Each scene shows the same named points in several views. A view is turned or mirrored, and shifted as a whole, has a little noise and may leave points out.
(in the rows, 128 means zero)

Scene 1
View 1
som: [202 127 138  74 120  47 148 140 109 103 103 113  88  99  99 207  99 148
  94 139 127]
dize: [214 123 151 131 154  63 155 106 104 107 136 120 102 115 134 168 106 115
  90 137 146]
roz: [240 130 157 109 134  63 189 118 145  98 123  99  99  49 112 192 105 124
  83 154 116]
zuri: [167 145 105  40 115  78 145 133  95 109 112 106  95 112 113 199 108 139
  75 158 152]
benat: [200 121 127 131 177  84 179  89  95 115 149 108  78  70 137 152 109 108
  86 147 156]
lebo: [173 138 110  54 123  74 149 130  95 110 114 108  89 106 111 197 106 139
  81 153 149]
keb: [190 155 126  22 106  75 144 128 103 116  98 111  89  77  92 200  78 154
  71 167 127]
tubif: [206 106 147  94 156  33 147 127  80 121 102 123  38  59  79 188  75 166
 118 115 120]
nelem: [181 143 120  52 142  84 148 104  79 129 116 116  67  70 105 168  76 145
  79 159 143]
lefi: [220 155 150 110 134  95 166  94 131 103 144 108 141 114 153 163 107  97
  58 175 147]
Zut: [180 139 122  77 141  82 144 109  85 118 126 118  91 112 127 169  96 128
  78 155 156]
gel: [203 129 142 109 134  58 148 123 108 100 125 116 111 130 127 187 110 124
  88 138 145]
tozu: [174 125 108  64 147  71 161 119  82 120 115 107  54  66 101 185  96 145
  92 145 144]
Doneb: [149 148  90  49 119  91 142 126  88 107 126 106 111 146 135 191 124 122
  68 162 175]
zam: [184 135 122  95 136  77 152 116  99 103 132 111 110 131 138 180 117 117
  77 151 160]
Bivov: [164 157 121   5 115  80 111 118  64 133  98 127  76 104  91 177  57 167
  73 163 140]
View 2
lefi: [138 159 112  53 159 190 149  87 128 108 115 101 178  87  44 159 148  97
 162 132 116]
Zut: [140 151 130  90 121 147 139 112 125 166 119 103 137  90  84 164 138 101
 135 128 115]
Bivov: [140 149 136 144 109 122 117 119 130 216  79  77 121  65  86 172 118  77
 102 158  94]
Doneb: [145 154 158  54 108 146 125  80 133 178 117  75 117  95  75 124 146 107
 120 142 105]
tozu: [125 156 119 121 107 110 136 135 108 166 134 102 117 112  87 166 114  82
 127 112 113]
roz: [122 169  85 123 151 132 141 107  94  75 123 118 156 109  55 170 113  78
 144  99 113]
tubif: [138 155 101 179 112  91 142 136  93 134 124 142 127 100 113 193 112  98
 119  87 119]
zam: [146 156 135  68 127 154 141  86 125 137 124 105 141  95  77 147 148 116
 137 122 117]
zuri: [139 158 141  96 113 124 119  90 120 164 108  77 113  94  71 137 128  90
 112 135  99]
keb: [127 163 118 136 126 116 113 105 114 161  87  73 124  82  58 161 105  65
 108 144  90]
lebo: [138 159 134 100 114 123 126  97 117 157 114  88 119  97  77 145 126  94
 116 127 104]
dize: [149 154 115  92 138 157 156  98 116 111 129 136 161  93  87 173 151 121
 150 102 128]
gel: [154 157 126  95 132 146 142  77 117 112 115 121 147  88  83 154 147 123
 133 109 118]
View 3
tubif: [198  41 154 122 136 144 130  90 128 144 136  66 143 121  94 186 176  96
  84 115 125]
roz: [189  60 134 128 131 116 119 104 146 200  77  45 127 116 182 164 151 136
  94 118 160]
tozu: [175  71 146 148 110 118 128  93 130 136 117 106 110 130 129 149 161  82
  85 106 138]
nelem: [151  85 148 163  96 117 124 102 121 140 123  97  99 112 139 169 158  88
  76 107 130]
lebo: [164  87 142 141 116 102 141 114 101 166 102 116  89 127 142 140 158  94
  99 111 119]
dize: [148  91 128 107 145  67 141 111 130 193 136  52 120 116 144 158 144 115
  98 120 156]
lefi: [121 118 122 135 123  50 132 129 127 219 101  54  89 101 205 150 129 133
  97 120 163]
zuri: [159  92 143 147 109 100 143 120  92 165  95 127  79 128 146 133 159  92
 100 112 110]
gel: [156  91 132 107 146  75 150 119 109 200 119  73 108 121 142 148 150 116
 106 122 134]
keb: [170  77 154 167  98 138 129 120  94 165  81 110  84 110 155 169 166 107
  86 111 101]
Doneb: [134 117 133 141 112  63 151 125  90 171 106 140  66 133 151 113 146  86
 106 109 119]
Bivov: [141  93 161 177  89 132 135 124  76 140 120 125  75 102 123 182 170  82
  77 110  81]
benat: [148  90 126 126 125  67 123  89 164 160 140  58 127 123 157 147 138  98
  85 110 190]
zam: [142 104 129 122 130  62 147 118 112 185 118  92  95 125 152 133 143 103
 104 116 141]
Zut: [138  99 138 140 115  81 137 113 113 164 129  95  95 117 140 152 150  94
  90 111 135]
som: [187  64 145 122 135 120 142 115 102 184  97  87 108 124 133 158 165 113
 102 119 112]
View 4
Zut: [148 124 160 115 173 100 135 165 158 157  80 143  76  94 180 126 131 147
 137 144  90]
dize: [133 107  97  99 178 119 123 126 153 140  68 111  80 114 180 129 146 138
 120 136  91]
keb: [171 152 192 115 159 116 146 168 127 159 107 157 130  81 209 123 153 179
 128 142 103]
tozu: [157 158 177 113 175 125 137 168 136 184  63 133  94 102 183 125 110 155
 116 130  85]
lefi: [139 106  99  97 188  90 127 114 157 113  91 139 105 132 182 127 171 152
 174 167  86]
som: [143 136 150  95 150 129 140 148 139 163  92 121 123  87 199 129 142 168
  95 120 111]
Bivov: [181 132 214 142 155 110 145 199 138 164 107 171  84  51 210 124 150 160
 122 144 100]
roz: [155 156 107  86 180 141 126 109 113 147  76 116 147 139 197 126 156 170
 124 138  89]
gel: [125 107 115  92 161 109 133 133 162 142  87 116  96 101 183 130 148 152
 117 132 106]
lebo: [142 136 175 100 159  99 145 165 158 163  91 141 107  92 184 128 128 166
 128 136 101]
Doneb: [123 113 182  95 157  61 154 170 194 149  99 150  90  89 169 131 123 160
 159 151 105]
zam: [126 110 133  94 169  89 136 144 175 143  84 129  89 107 174 130 136 151
 142 144  98]
tubif: [166 152 146 121 164 171 122 160 108 190  56 108  91  86 201 127 124 146
  59 104  94]
nelem: [173 143 176 133 179 124 132 174 130 168  76 149  81  89 194 122 136 149
 124 142  82]
benat: [144 134 109 107 205 121 118 130 144 157  43 117  71 143 166 125 121 131
 141 145  64]
zuri: [142 134 185 100 154  90 150 170 164 161  99 148 111  86 186 128 128 171
 135 140 107]
View 5
Bivov: [102  37  92  98 144 143 131 128 162  70  97 143 192 166  48 130  77 174
 114 118 196]
zuri: [113  75  86 116 156 144 101 123 154  96 114 137 153 166  80 143 110 197
 135 104 162]
keb: [104  65  78 101 145 147 129 135 137 104 125 129 174 155  52 141  92 209
 134 135 184]
Zut: [117  80 100  91 139 113 108 141 155  96 121 126 148 167 103 137 112 158
 121 110 158]
dize: [133 125  98  86 126  88 114 148 142 107 152 105 135 145 134 152 129 151
 106 115 148]
lebo: [110  85  86 100 148 132  99 126 145  88 127 126 155 160  91 140 109 192
 138 109 168]
zam: [128 106  97 108 143 114 102 138 157 112 126 126 130 163 117 151 127 166
 118  99 140]
nelem: [103  58  96  73 140 118 112 146 142  90 128 122 166 169  82 121  91 166
 139 130 181]
tubif: [ 98 105  80  60 124  99 109 126 115  37 173  89 186 124 107 129  93 181
 129 135 212]
benat: [119 104 104  55 129  79  90 163 133 113 156  98 125 168 142 124 125 142
 145 128 145]
lefi: [143 109 100 101 132 102 132 170 150 170 135 121 115 165 111 159 135 160
 110 131 120]
roz: [120 124  75  80 129 105 124 159 105 139 182  91 136 135 103 151 120 207
 141 160 158]
som: [114 110  74 104 140 126 117 122 132  82 151 113 165 133  90 155 110 207
 120 121 178]
gel: [132 124  90 109 135 107 114 134 148 102 144 115 140 141 119 160 130 173
 103 107 149]
View 6
Doneb: [200 161 118 166 138 122 161 129 127  75 151 122 132  94 143 125  84 166
 135 112 161]
keb: [147 203 128 121 151 106 180 168 182 134 146 118 144  98 171 149 104 162
 141 104 171]
tozu: [152 166 141 115 131 115 147 122 139 158 162 162 153 115 155 154 109 160
 138  94 163]
roz: [ 76 142 151 115 128 110 186 183 117 142 118 159 177 117 108 151 120 194
 144 105 179]
lebo: [167 166 136 136 135 110 166 138 146 118 143 136 145 104 147 141  96 163
 131 105 161]
zam: [147 141 126 151 127 114 166 133 106  90 132 141 148 115 129 121  86 169
 136 126 162]
benat: [105 124 121 129 122 130 139 122  67 137 154 180 162 133 127 131 104 177
 158 117 175]
nelem: [136 181 118 117 143 117 150 134 140 149 167 147 146 117 175 142 104 156
 154 108 172]
tubif: [103 161 162  82 111  83 160 112 151 190 135 180 161 141 163 159 105 139
 121 109 149]
Zut: [143 159 117 137 131 114 154 126 119 113 149 144 144 119 156 126  89 159
 144 123 165]
som: [122 161 158 114 124  87 187 151 156 134 114 144 159 117 139 148 100 161
 117 114 153]
gel: [123 135 139 138 117  98 177 136 113  99 113 147 153 124 127 124  85 165
 125 132 155]
dize: [ 98 125 131 132 118 104 166 129  89 109 120 162 158 135 130 119  87 166
 140 137 161]
lefi: [ 97 138 105 155 137 127 177 172  84  77 124 132 155 116 118 110  92 192
 163 138 184]

In a view up to two points have been moved. Name them for each view, in the order of its rows, or write none.
view 1 => none
view 2 => roz
view 3 => lefi
view 4 => Zut, nelem
view 5 => lebo
view 6 => keb, som
